A landscape with many peaks, sampled at points; each row gives a point and its height.
A climber steps from a point to the highest of its 2 nearest points, and stops where none of them is higher. Distance is the straight distance between rows; heights are no part of it.
Bofen height 287: 10 28 5 -13 15 28 49 -17 23 -34 -5 6 -12 12 2 6 10 -23 10 -3 -4
zise height 742: -6 -5 -32 8 9 26 10 -25 15 19 -5 -32 11 3 -13 15 23 -8 17 -26 -12
lakur height 160: 21 24 -6 -13 -20 -22 -15 15 -13 -24 45 -3 -11 21 14 19 -21 -10 42 3 4
girip height 600: 6 -15 22 7 9 -10 -8 2 1 -2 -13 1 -13 2 -21 -41 7 10 -16 37 28
menim height 173: 26 34 5 -16 -28 -5 8 18 -11 -37 29 8 -3 20 26 20 -16 5 31 18 17
duku height 197: 0 35 20 23 -3 -36 -12 7 -10 -37 4 -7 1 5 -25 -1 4 -16 -4 6 -20
Tig height 456: 9 -39 13 -2 1 13 -20 16 -18 -6 9 -16 0 2 -4 3 -14 17 1 15 -1
Gedo height 207: 12 26 26 -4 -8 1 4 16 5 -48 26 -1 0 4 7 -8 -27 38 -6 -3 5
gepe height 404: -22 -8 -32 10 12 -38 8 39 -14 6 -7 17 -4 -10 4 23 -21 -18 -15 -3 -24
fibuk height 196: -7 0 24 38 1 -20 11 18 -13 -15 -8 -8 -7 -13 -28 32 7 -18 -21 14 -28
Favat height 725: -2 -36 -10 8 15 27 21 9 -10 11 -18 -14 6 -14 -4 32 6 5 2 4 -26
lom height 588: 0 -25 -3 -4 -14 3 22 31 0 7 17 -18 -4 -16 0 26 -14 24 11 30 -4
tol height 548: -14 -44 -18 35 17 -20 -11 -7 -3 40 -9 10 2 -36 -12 -3 8 -3 -9 0 -14
vip height 299: 5 36 1 -17 6 4 40 -8 18 -14 -6 4 -19 14 -14 23 5 -36 14 4 -15
gud height 502: 10 7 35 -25 -7 23 -20 -6 12 16 -7 16 -27 31 4 5 12 -30 -15 15 36
leso height 484: 16 -13 -2 -28 14 26 -1 -41 12 -28 31 -2 10 5 9 -23 -2 0 20 -27 6
rud height 109: -17 -16 16 -21 -24 22 -14 2 0 23 -14 23 12 -15 31 -18 -8 23 -18 3 21
gubok height 483: -2 23 -22 -2 -14 -12 -27 17 -13 46 -19 7 15 1 6 -10 28 1 -8 -2 39
runut height 213: 4 28 47 5 -14 -4 -12 -2 17 -1 14 7 -17 2 -10 27 -3 -14 -23 9 -11
Nam height 695: 3 -40 -8 -5 19 13 35 -7 -16 -6 -4 -1 1 -21 7 1 -7 9 14 0 -25
leno height 754: -8 -1 6 5 12 -7 -16 24 -6 -25 -3 9 0 22 2 0 -30 -12 -22 -30 -5
kob height 387: -10 -19 -13 23 20 -42 3 41 -20 -24 -14 13 -19 -4 -4 4 -17 -3 -12 10 -8
gov height 231: 17 -18 7 8 10 -6 -12 -22 -15 -37 22 -12 1 -12 0 -42 -18 24 9 2 -8
tekop height 464: 3 32 -17 -18 -27 1 -15 11 -3 43 -3 -1 5 9 7 17 32 -13 0 -6 19
sazuz height 418: -32 -9 -39 6 23 -29 -9 32 -15 27 -19 12 24 -15 1 23 -17 -6 -15 -15 -13
vimi height 383: 7 -8 18 -24 -28 44 -2 -20 5 23 4 0 9 -2 17 9 25 -3 3 -13 17
Mil height 56: -13 20 1 13 19 16 13 3 33 -9 -12 -13 -13 34 -14 19 1 -4 -22 -6 -3
ronuk height 665: 10 6 -15 -9 -11 -27 27 29 -24 -26 -11 32 -4 -13 17 -15 -18 9 16 32 -6
Pino height 462: -10 -8 -29 -23 -1 -13 -1 12 -22 18 -13 38 27 -27 27 1 -20 -11 10 -28 -15
gefug height 690: 16 -8 -9 -23 3 -29 10 20 -26 -11 -9 11 -8 -9 -6 -32 -13 2 23 42 18
padu height 273: 8 16 17 -8 26 27 16 -37 11 -39 2 3 8 4 -12 -8 15 -18 6 -16 -2
Tubef height 237: 15 9 -14 -1 2 2 37 18 -17 -41 1 -19 -8 17 -6 17 -10 4 31 20 -10
Kavid height 448: -13 17 -30 25 12 -24 -20 -6 3 3 -17 -12 23 13 -16 -17 12 -2 -4 -27 -9
Zokov height 491: 8 -17 -9 -11 35 12 3 -29 9 -14 -22 17 -19 16 -8 -4 9 -44 0 -10 19
nako height 632: 0 -6 4 14 8 21 21 -9 15 -10 -28 -20 11 -5 -24 -25 27 18 -11 17 19
Modab height 409: -11 -1 3 6 -12 28 10 -8 -1 16 -23 15 31 -27 9 -19 12 23 -10 -17 0
lir height 646: 4 5 20 11 -3 -7 3 -33 22 18 5 6 -18 -22 -23 -10 22 -20 2 18 8
feba height 254: 21 -9 -2 1 16 18 38 -9 -25 -48 4 -6 -9 6 3 12 -8 -1 37 27 -8
mit height 204: 10 -17 -2 12 -3 -7 14 -21 6 8 34 -21 4 -36 -20 0 3 6 24 -3 -29
gesus height 531: 7 -15 -19 -36 -11 25 -2 20 -26 2 14 -16 29 -8 16 -1 -6 28 32 16 2
veg height 182: 11 16 -4 2 -17 -16 -5 21 -27 -2 -12 -13 32 -5 -15 -7 29 2 7 18 -3
negeg height 603: -6 -6 -18 -5 6 21 19 14 0 -5 -25 -34 13 -2 -20 -14 17 35 -6 28 15
mibut height 509: 0 -18 -12 -30 -8 44 -7 0 -18 18 7 -21 39 -15 14 13 3 25 21 -8 -1
bekin height 385: 2 47 2 10 -9 -31 11 -13 13 4 5 12 6 0 -18 -16 10 -12 -6 -10 -16
dema height 150: -3 8 16 5 -13 22 -5 12 9 23 -20 -5 3 7 10 5 22 22 -33 16 30
nimop height 459: 9 -18 5 -31 15 27 17 -39 42 -22 28 -2 -4 4 4 -16 9 9 19 3 30
telel height 590: -3 -28 -4 33 5 13 5 -16 4 22 -4 -29 -4 -6 -26 13 24 -14 -1 8 7
Zeso height 398: -1 45 -8 14 3 -31 -3 -17 27 21 -5 -7 -12 24 -20 -15 28 -14 -4 2 9
Gan height 631: 10 -12 9 4 23 -4 18 4 1 -23 -21 18 -16 0 -18 -38 -10 2 -5 22 21
Digit height 618: -7 14 -4 24 -5 -34 10 23 -17 -33 12 28 -3 -8 29 28 -32 -7 -4 -13 -19
motas height 561: 1 -12 0 -26 -24 20 4 22 2 3 18 1 7 -4 20 19 -14 25 14 22 6
fisev height 621: 10 -28 6 22 24 -23 8 -8 -23 -11 10 21 -21 -24 8 3 -11 -8 9 -31 -50
Gipe height 136: 14 -18 10 -1 -25 -7 8 12 -9 19 18 -4 -20 -17 -5 30 -3 -24 25 21 -13
tisil height 544: 5 3 -16 -13 9 31 20 -26 26 8 -25 -7 4 16 -4 4 38 -34 12 -5 28
Nal height 650: 5 -15 37 9 27 11 -7 -26 0 -18 34 -25 -20 4 -15 20 -9 -6 13 21 -17
ruza height 399: -13 3 0 -1 -12 20 36 -8 10 14 -37 28 22 -35 17 -26 20 21 -18 3 10
Leg height 218: 12 -3 5 6 3 -10 -9 14 -12 -40 33 -3 4 -4 15 -21 -33 36 6 -10 -2
zum height 208: -7 28 22 28 5 -8 14 -2 7 -20 9 -19 -9 8 -30 20 10 -11 -8 11 -25
siti height 172: -9 38 0 -20 -35 7 26 11 -16 14 -24 20 32 -28 14 -11 19 11 1 11 -15
zapo height 247: 3 6 44 14 29 3 -28 -35 9 -36 20 -1 -11 2 -18 -20 -9 -2 -8 -3 -1
Ripa height 667: 2 -34 -11 -9 17 36 15 -10 -16 -9 10 -5 -2 -5 18 11 -20 9 13 -25 -26
gom height 741: 18 -10 -7 3 1 -23 4 18 -32 -14 0 6 -17 6 -8 16 -3 -47 26 12 -14
Ramuv height 147: 17 6 5 -10 -27 -25 -6 2 -14 7 44 6 -12 -10 9 20 -14 -21 37 6 -11
medak height 642: -5 -26 2 10 13 12 12 -2 -21 -4 10 10 -1 -16 27 19 -19 -2 4 -39 -49
zatu height 550: -14 -32 -20 6 14 -18 -30 2 -15 10 -10 -24 25 -9 -15 -26 -3 37 5 10 1
Biko height 503: 0 -16 18 19 -21 2 -10 -5 -9 33 -25 14 8 -37 -2 -25 23 -3 -10 4 18
bez height 259: 8 -2 23 1 37 10 -4 -41 13 -42 6 -3 -7 3 -8 -34 -1 0 2 -11 -1
dini height 339: -14 41 -9 -21 -24 -14 3 44 9 5 -10 17 -3 17 22 20 -11 -6 -30 3 9
lumu height 681: -1 -6 -3 10 0 -34 -22 -31 12 13 23 -2 1 -14 -14 -40 -2 11 7 -2 0
bisi height 527: 17 -15 -8 9 1 -12 -16 -18 -18 -10 39 13 -10 -6 17 8 -29 -1 35 -35 -26
Zerev height 575: -11 -26 -25 -12 11 -9 -19 0 14 5 22 -30 14 3 -2 -23 -16 43 12 2 12
fiv height 605: 10 -24 -4 22 13 -47 3 -15 -25 -3 10 13 -11 -22 -13 -6 -4 -14 12 -10 -39
vuv height 723: -4 14 -28 -29 3 -6 -8 -10 31 31 17 12 5 1 14 -30 0 16 6 -29 17
bozuk height 166: 6 24 5 -34 -40 16 21 -2 -31 -5 -10 21 35 -22 29 -8 9 -4 14 -5 -24
Gike height 373: -13 -8 13 -6 -33 50 1 -15 -3 39 -22 8 6 -10 31 26 30 -17 -4 -3 16
Lobi height 129: -15 15 -9 -5 -14 11 2 -6 33 42 -1 8 10 -22 12 -13 8 43 -18 -5 15
novig height 433: -21 17 -38 8 6 -28 -24 22 -4 16 -14 5 24 4 1 2 -8 -16 -15 -27 -2
tadu height 576: 4 9 -16 -20 -8 12 12 19 -5 3 -19 -17 14 1 -7 -12 30 20 2 36 29
nazu height 234: 5 19 43 14 0 9 -25 -26 18 -11 24 -4 -1 0 -14 -16 4 20 -17 -1 9
tedef height 602: -5 -43 -34 -4 17 -3 -24 -17 -13 14 4 -22 -4 17 -6 -3 -2 -16 23 -16 -9
balaf height 749: 5 -31 -12 14 15 9 11 20 -36 4 -19 -23 6 -2 -5 35 9 -14 2 -3 -45
Kopi height 466: 1 -31 6 -12 15 41 4 -16 -3 -5 -28 23 -12 10 11 -2 4 -42 -11 -13 11
lilo height 478: 1 -9 22 1 11 40 -29 -24 10 -18 28 -42 7 18 -13 21 -4 11 2 -9 -1
fab height 697: -8 10 -21 -13 6 -33 -8 1 9 -22 14 -23 -11 31 -2 -8 -29 2 24 8 7
pibef height 327: -16 31 -4 -21 -23 -3 17 26 12 22 -21 23 0 4 18 22 2 -15 -7 -10 0
Musi height 463: -31 16 -36 18 21 -2 -9 13 15 3 -18 -26 25 17 -9 -4 7 22 -13 -25 3
siro height 493: -26 -19 -27 -15 11 15 32 13 -4 21 -26 17 8 -19 19 9 -24 14 3 -3 -19
Tofik height 520: 0 -22 32 23 -16 -12 24 -6 -16 22 -5 22 -10 -48 -6 2 6 -7 -11 11 -33
Guzo height 375: 11 38 -6 -10 -23 -27 10 -4 17 33 24 9 0 -5 -9 -3 26 -11 6 1 1
Pimud height 740: -20 -32 -14 -20 12 26 -28 11 11 36 -20 9 -2 9 23 4 -20 4 -9 -20 21
pituv height 205: -6 23 48 3 -35 11 -3 16 5 8 1 12 -6 -1 0 31 7 1 -27 14 -7
Los height 422: -8 -6 6 8 -6 11 2 8 -7 -1 0 -6 26 -22 -5 -4 6 24 -8 -4 -12
kefa height 619: 4 -46 19 18 9 13 -10 -20 7 5 16 -29 -20 -3 -20 15 9 -8 5 19 -10
Keku height 775: -1 23 11 5 10 -12 -26 10 10 -27 3 5 3 27 -5 -19 -24 5 -33 -28 2
Gofus height 505: 3 -12 -29 -39 4 11 7 31 -26 7 -1 -22 18 1 0 9 -10 6 34 21 8
lis height 69: -19 17 -13 -4 12 11 -4 6 37 -5 9 -29 -5 35 -4 8 -18 18 -8 -19 1
tules height 485: -17 9 -5 29 7 1 -5 24 10 -17 -11 -38 18 11 -15 -1 -3 36 -28 -4 -2
nada height 769: -15 0 -26 -5 9 17 12 -14 17 13 16 -16 7 2 -4 14 -8 -2 16 -26 -13
Boka height 101: -18 -25 -17 -14 23 10 -11 23 -11 -11 -14 1 28 -5 9 -19 -34 41 -9 -9 -3
mezi height 875: -25 0 -13 1 1 -26 -12 22 12 14 -8 45 -6 -16 15 -5 -32 -4 -26 -21 -5
fotu height 554: 18 24 -6 -28 -7 2 19 3 4 0 -13 -5 -1 10 6 -27 32 23 -20 39 37
Nafe height 190: 12 39 29 -21 -26 22 9 -14 7 5 -3 23 9 -6 33 -11 24 10 -33 2 5
nedi height 110: -8 -29 -21 2 31 -4 -5 7 -17 -19 -1 7 11 0 4 -36 -28 23 -7 -18 -13
Kamel height 730: -16 -1 -8 21 13 -23 -24 19 0 -34 10 -11 -10 33 -3 23 -38 -4 -15 -23 -13
nufeg height 318: -3 24 4 -6 -28 -6 24 12 14 13 -6 32 -19 -5 4 3 5 -27 -8 -2 -4
pusus height 195: 13 36 35 -10 -36 11 15 4 10 7 -6 12 -9 2 15 14 24 9 -31 21 5
volis height 745: -8 -7 -16 -26 4 20 -1 -24 20 18 -1 17 10 -10 15 -20 0 -8 11 -37 10
vani height 577: -2 -35 -20 3 19 -18 -25 -44 13 6 0 -15 -18 12 -6 -16 0 -20 20 -7 -4
nolo height 739: -2 -1 -7 -8 10 15 25 -20 27 -1 29 4 -10 -2 8 15 -25 -8 24 -35 -18
Rakap height 455: -10 -13 -27 -19 -5 -26 -2 24 4 31 -6 8 -18 9 -2 0 -3 -16 11 22 18
mab height 648: -1 20 -6 -16 -18 -18 22 34 -20 -17 -13 38 11 -8 28 -11 -25 1 2 -1 -2
vizep height 616: 13 10 2 -12 9 1 -10 -7 -2 -4 -2 -6 -12 20 -17 -7 6 -18 9 -2 8
gumug height 159: -9 11 8 -4 3 15 36 17 -6 -33 -14 13 -3 7 9 13 -23 -5 1 -4 -20
fal height 245: 15 -31 16 1 33 7 4 -30 -5 -35 16 13 -15 -6 -2 -32 -14 2 13 0 3
bebem height 539: 14 12 33 -7 11 0 -16 -16 18 10 -13 2 -30 26 -16 -9 31 -23 -22 33 37
dav height 170: -7 37 -3 -9 -15 13 45 25 2 -24 -14 1 13 2 7 3 2 13 -7 4 -21
Dumo height 200: 12 21 -10 -18 -21 -17 20 0 -12 -11 12 0 0 -14 -14 -10 11 -14 34 13 -13
Sanot height 138: -10 21 -1 14 -28 0 -6 15 19 36 2 -5 14 -11 15 2 27 41 -26 7 25
par height 528: -13 -26 -15 18 18 -28 -10 11 -7 -6 -17 -22 -2 4 -24 -13 -1 16 -1 21 0
pekug height 427: 20 33 16 -13 -12 33 7 -25 10 -7 13 -15 24 7 2 -2 28 9 -3 -12 8
ropa height 595: 13 14 0 6 -14 5 -5 -8 7 34 -9 -29 -3 9 -14 8 48 -14 8 18 33
goke height 474: -23 16 -1 36 -7 -6 -4 6 13 32 -26 20 10 -12 4 -11 11 14 -29 -16 15
Riv height 184: 12 44 -2 -25 -21 12 25 -11 13 3 -13 24 5 1 15 -20 20 4 -20 -8 -3
daruk height 512: -23 -11 -14 -5 -5 -2 20 20 6 31 -20 16 4 -29 2 7 -4 11 -6 15 -8
mon height 801: -1 11 11 -8 11 4 -12 -3 18 -3 -2 10 -6 15 5 -27 -7 7 -38 -16 17
Kizif height 413: -3 25 -27 -5 1 -20 5 -16 9 14 -16 -12 -7 15 -22 -16 21 -29 7 3 8
nusan height 434: -17 -6 -4 20 -11 -7 1 23 -8 5 -8 -4 30 -22 6 25 -7 19 -22 -11 -12
gutim height 397: 16 1 15 -30 -25 15 -4 -13 20 15 41 6 -18 -2 21 17 -3 -3 15 11 16
guzug height 645: 5 -20 -1 6 4 -7 -24 15 -16 -12 25 5 -19 18 8 46 -31 -25 12 -14 -20
bido height 272: 20 3 13 -21 16 20 35 -13 2 -39 4 13 -22 3 5 5 -5 -13 25 16 8
sifun height 568: -5 -23 -12 36 12 -9 -10 -10 -6 39 -16 -10 -1 -16 -14 12 14 -6 0 3 4
dib height 444: 12 15 -22 -30 -5 30 11 -13 11 -5 6 -16 26 12 3 -20 26 28 9 -8 8
kimo height 137: -3 -17 -14 9 31 12 -5 2 -27 -11 -37 1 6 17 -14 -2 3 -26 -7 -21 -23
Fibud height 479: -4 -15 -36 -29 -1 -3 7 21 -16 26 -5 -10 -5 2 -6 10 3 -18 37 22 9
Musif height 473: -14 -20 -31 -11 14 4 7 5 -26 30 -19 27 23 -23 24 16 -18 1 15 -22 -38
nibu height 186: 1 0 25 37 -12 0 -5 23 -25 -3 -26 -12 12 -11 -26 14 30 -3 -26 12 -6
modaf height 412: 11 23 22 1 -10 42 -27 -24 13 10 9 -21 22 24 10 5 30 8 -18 -10 16
Desap height 499: -1 -4 15 11 17 14 -36 -33 20 -12 12 -47 5 36 -22 6 5 6 5 -2 1
riraf height 727: 6 36 -9 -15 -5 -46 -19 9 19 -16 32 -1 -10 30 5 -10 -13 9 -1 9 5
tupob height 848: -19 16 6 8 -11 -3 3 -1 31 11 0 39 -10 -13 7 -9 -18 2 -27 -34 -12
Mas height 666: 0 -7 9 7 -15 -10 -25 23 -13 9 -9 6 3 3 -2 17 0 -14 -15 3 5
tesa height 750: 1 23 18 -4 2 -29 -27 3 14 -34 27 6 -14 36 5 -14 -24 8 -15 -1 13
katib height 46: -7 36 20 6 9 20 4 0 29 -3 -15 3 -8 31 -11 8 18 -10 -33 -3 16
mam height 183: 14 37 11 -16 -36 2 25 22 -30 -29 18 21 5 -3 23 10 -16 7 27 8 -9
Tadi height 127: -4 -32 -14 8 20 2 -25 -5 -30 8 -39 14 9 1 -5 -31 -3 -21 -16 -28 -4
Lofig height 714: -11 15 -16 25 5 5 0 -32 25 13 -9 -41 7 17 -25 10 24 -15 17 -12 -1
namo height 148: -5 -4 -10 5 8 20 19 6 -14 -9 -27 10 -7 10 -2 18 -12 -24 -4 -22 -15
feka height 441: 2 31 -19 -32 -18 -3 2 3 -15 25 -11 25 14 -4 11 -11 7 -30 14 -36 -8
getos height 698: -16 -29 -21 -4 7 18 -24 5 12 42 -20 -7 -2 20 9 3 2 1 -12 0 41
Devag height 685: -1 9 -2 31 23 10 -5 -39 2 -4 -24 -36 18 8 -31 -7 38 -17 7 -7 -1
Riba height 532: 16 31 0 -4 0 -13 -3 -3 0 7 -29 0 1 19 -9 -32 39 5 -20 28 25
fefi height 515: 6 -9 21 14 -5 -12 9 12 8 -14 17 17 -18 -12 -5 1 -23 9 -11 9 -5
Bokez height 118: -14 -11 5 -20 -14 29 1 3 20 19 3 7 15 -23 24 -9 -8 51 -18 7 18
sis height 220: -5 13 -3 16 11 -25 28 10 1 -25 11 -30 -8 7 -23 16 -3 -4 22 17 -24
pife height 451: 14 36 -17 -30 -22 1 -14 12 -15 22 0 13 22 11 13 6 15 -13 10 -17 -2
Nud height 460: -28 12 -16 28 -5 -27 -18 8 18 33 -5 4 27 -23 -4 -9 6 28 -25 -16 4
gogir height 119: -15 -17 -17 13 29 -6 -15 -1 -21 -1 -30 15 19 -10 -5 -35 -12 8 -18 -21
 -14
Bamu height 372: -6 12 -2 -26 -16 18 15 35 -6 6 -26 12 8 4 20 -9 2 20 -23 17 5
med height 571: 8 -7 26 5 3 -8 -16 -5 5 -6 -12 -1 -25 5 -25 -16 20 -19 -10 44 27
nedu height 178: 6 37 -6 -15 -23 7 47 8 7 -5 -19 25 12 -15 14 -19 13 18 0 -7 -11
Kemus height 438: 5 -26 2 -26 8 21 7 -35 35 5 21 -11 -11 6 3 4 10 -8 15 11 22
zof height 627: 10 21 15 -7 10 -4 -8 5 -4 -31 10 -5 -16 31 -5 12 -10 -22 11 12 1
rokob height 701: -1 -2 -14 -13 5 -25 -17 -13 22 6 26 4 -5 -2 8 -24 -20 9 10 -21 4
Tume height 656: 8 8 23 -6 1 -14 -6 13 2 -30 29 -26 -19 33 -4 23 -21 2 14 21 8
Lamu height 574: 20 -16 15 34 18 -23 1 -8 -22 -33 34 29 -34 -10 7 30 -30 2 18 7 -14
suge height 530: -20 -37 -6 17 6 -5 9 2 -3 48 -21 23 9 -52 7 7 0 8 -11 -2 -19
padus height 703: 14 -29 -5 -2 19 -21 -24 2 -29 -8 2 0 -22 19 -1 0 -10 -45 19 7 -3
kif height 522: 1 -19 20 21 13 2 -40 -45 12 2 -1 -41 -5 20 -20 -9 12 -10 -2 6 2
Pag height 209: 16 29 -7 8 1 -35 36 -4 -5 -28 17 -10 -18 -5 -21 0 4 -17 39 13 -15
dad height 570: 15 25 -7 2 -5 23 9 -25 5 31 -14 -18 4 20 1 10 60 -30 7 0 31
gefu height 224: 9 33 43 5 -1 -9 -12 -16 28 -1 19 12 -19 4 -4 -8 10 2 -26 9 14
Gekov height 189: 13 22 24 11 -8 -34 -27 13 -15 -35 9 -17 14 7 -17 -12 12 1 -15 13 3
vidig height 601: -11 -28 -33 -21 6 -9 -17 6 10 15 16 -29 3 7 -2 7 -16 16 18 14 6
somik height 663: 9 4 4 12 -8 -41 -9 -28 14 24 8 1 -9 -18 -27 -36 20 -13 7 14 6
nupaz height 191: 22 27 5 -19 -32 -9 38 8 -15 -16 12 9 10 -25 9 -1 2 20 34 13 -15
vegab height 662: 1 -38 -7 -1 5 -15 -37 15 -18 1 20 -19 -16 22 -14 30 -11 -26 14 7 -9
Zefu height 634: -8 17 -9 -7 -15 -39 -10 31 -18 -23 15 36 5 -13 36 0 -36 7 0 -20 0
kurub height 486: 4 -39 1 -9 -4 49 -9 -18 1 1 5 -35 29 -20 -2 4 17 20 16 0 10
kugeb height 192: 23 16 4 -9 -19 -3 4 0 -27 5 -3 -1 15 -15 -11 -10 23 -12 22 10 -2
fogo height 641: -5 -14 -4 12 -3 9 -39 2 -7 33 -22 -15 6 24 -7 6 21 -21 -4 5 40
ter height 620: -6 -2 -3 -4 -13 -11 -2 36 9 -15 25 -27 -6 13 -8 18 -24 26 6 22 6
dabi height 396: -4 1 13 4 -23 38 -31 -16 13 28 4 -11 21 3 13 5 11 13 -9 -24 16
kur height 661: 9 -20 -9 -14 13 -15 7 7 -10 -28 -13 12 -19 3 7 -41 -30 10 15 25 27
rar height 35: 6 35 35 2 1 29 0 -11 34 8 2 -16 -18 19 -6 31 25 -15 -21 11 19
vinub height 388: -17 -1 -7 -23 -7 27 38 11 1 6 -38 16 12 -25 15 -17 11 29 -16 21 21
Lun height 536: -3 -23 20 27 8 -8 23 0 5 19 -21 28 -31 -32 -12 -6 3 -14 -21 12 -7
kot height 415: 13 -5 15 -28 -10 33 -12 -25 24 -4 35 -7 -20 18 13 16 -3 -5 8 -2 27
lata height 465: 9 -20 -12 -20 -2 43 -5 -23 14 -2 13 -34 29 9 1 -13 32 15 13 -5 23
lesa height 622: 4 19 18 29 -3 0 9 -26 18 27 -11 -17 -10 0 -25 3 43 -21 5 27 22
Vefa height 217: 19 -25 10 13 7 -3 9 -24 -7 -22 29 -19 11 -26 -18 -15 0 29 15 9 -12
sikit height 453: -24 7 -10 -16 -26 -26 -19 14 -24 16 -14 36 33 -28 30 8 -14 -3 -11 -21
 -12
Lag height 549: 21 -18 2 26 6 -36 -17 -6 -26 -33 42 2 -15 -1 10 15 -27 0 23 -12 -25
diz height 772: -14 -31 -6 -4 11 21 -8 -10 9 28 -10 13 -3 -5 19 -4 -12 -1 -9 -24 -1
sive height 91: -15 -18 2 -10 13 34 -18 14 -2 -10 -7 -8 12 7 5 0 -29 35 -28 -15 6
Gidiz height 353: -4 32 -22 -27 -9 -5 10 50 15 2 -24 12 -7 18 21 -2 -7 12 -32 14 22
dazi height 671: 6 20 -37 -21 1 -37 8 10 6 -11 10 -34 -1 26 -4 -14 -5 14 27 15 1
Tabap height 583: 2 -34 5 26 33 -36 12 -18 0 -10 6 2 -37 -8 -16 -4 -6 -14 10 9 -20
fil height 81: -10 -11 1 -4 6 24 -11 14 18 -8 18 -14 -10 15 12 13 -33 26 -19 -27 -1
bepug height 175: -2 1 24 31 -19 23 -16 15 -25 18 -40 -9 27 1 -6 16 25 -3 -18 6 13
dor height 162: -13 20 10 17 -20 31 -6 11 -11 29 -31 -12 25 9 23 10 34 8 -24 -8 28
dupi height 704: 10 9 -4 -2 17 9 9 -15 10 -24 38 4 -31 12 9 19 -37 1 18 -16 -11
Vedos height 659: 10 -5 4 19 20 4 15 -34 -1 -14 -24 -16 8 -6 -32 -29 35 -3 2 9 2
Fozus height 827: -13 11 16 5 -12 14 -11 -2 18 3 -7 25 1 1 10 -3 -19 14 -39 -28 5
pumud height 682: -10 10 -17 -5 -4 -19 -17 15 6 2 24 10 18 -13 6 -18 -21 21 -2 -20 -7
zub height 501: -2 -3 -7 21 7 -20 3 21 2 -30 -2 -21 11 13 -18 -5 -14 16 -20 7 -11
mefu height 446: -19 -6 5 4 -21 -2 -19 16 -23 17 -10 23 36 -28 23 17 -5 2 -19 -16 -24
sufen height 599: 13 2 6 37 0 -20 7 9 -24 -41 14 33 -28 5 27 39 -40 -3 11 -3 -26
rebo height 480: 10 -39 16 10 -5 -8 -19 30 -29 -28 21 8 -7 -16 15 11 -30 16 -4 15 -8
Galuk height 506: -1 19 -12 6 -10 -24 -7 30 -3 22 -30 -1 4 10 -4 -9 30 -4 -29 16 26
dited height 664: 0 -10 -2 -1 -9 -25 -26 13 -18 1 4 17 13 -12 -5 -13 -21 -4 -4 -11 -7
Supiz height 675: 6 -5 16 3 2 12 5 -7 -11 -19 26 6 -31 6 21 37 -27 -14 20 -10 -22
dugof height 679: 7 -11 28 27 20 -13 -11 -10 -12 -26 29 -23 -20 24 -15 31 -15 -11 4 1 -25
digun height 535: 13 -25 34 16 -5 2 28 -3 -5 -10 19 21 -28 -29 2 10 -18 6 8 26 -19
Lafi height 431: -15 -2 -26 -6 12 -24 4 -1 18 26 -23 -1 -26 15 -23 -8 3 -30 7 13 12
Bap height 547: 2 -17 9 24 19 -16 -28 -58 14 6 -12 -15 -10 9 -25 -26 19 -22 8 5 8
Finan height 640: -2 -5 8 1 2 16 -20 4 -5 16 -10 -11 -2 20 -11 11 6 -13 -8 -4 6
Faf height 516: 2 -8 -7 -1 29 24 14 -39 27 -4 -21 7 -6 26 -1 -12 31 -45 -1 -8 34
Sapok height 498: -10 -31 22 12 -10 -5 -5 13 -12 -8 8 22 -8 -23 15 1 -30 25 -23 6 -10
Befin height 489: -5 10 11 32 -7 5 -14 -7 1 30 -29 22 13 -17 3 -27 28 10 -30 -6 36
zak height 384: 11 25 -3 -26 -33 -14 2 2 26 26 38 5 -22 0 13 9 2 -9 16 3 11
Setig height 705: -4 0 10 18 24 -13 -22 0 15 -28 20 -18 -25 26 -17 22 -30 -4 -8 -7 -20
vina height 630: -8 -22 -29 -1 10 -18 -22 12 -10 2 15 -26 1 10 -9 16 -12 -3 27 -6 -1
sogo height 504: 14 -4 -12 -25 0 11 -2 -17 -8 -14 40 5 1 0 20 -14 -24 8 36 -24 -9
fela height 559: 7 -35 14 23 23 -10 39 -3 -1 -5 -1 16 -38 -20 -15 -3 -10 -9 2 33 -11
kege height 309: -2 42 20 -5 -7 7 28 -7 22 -2 -2 22 -18 8 -6 16 -4 -32 -7 -20 -15
feg height 517: -11 -24 20 16 -25 5 6 -2 -17 31 -16 20 11 -49 12 0 11 2 -8 7 -17
kile height 778: 14 -22 -1 12 2 2 -6 4 -41 4 -3 -12 -2 -5 -17 27 13 -33 16 4 -27

For each start below, name the point where the climber stops.
vimi: gesus
zak: gefug
Guzo: gesus
namo: bez
tekop: nada
katib: bez
siti: bez
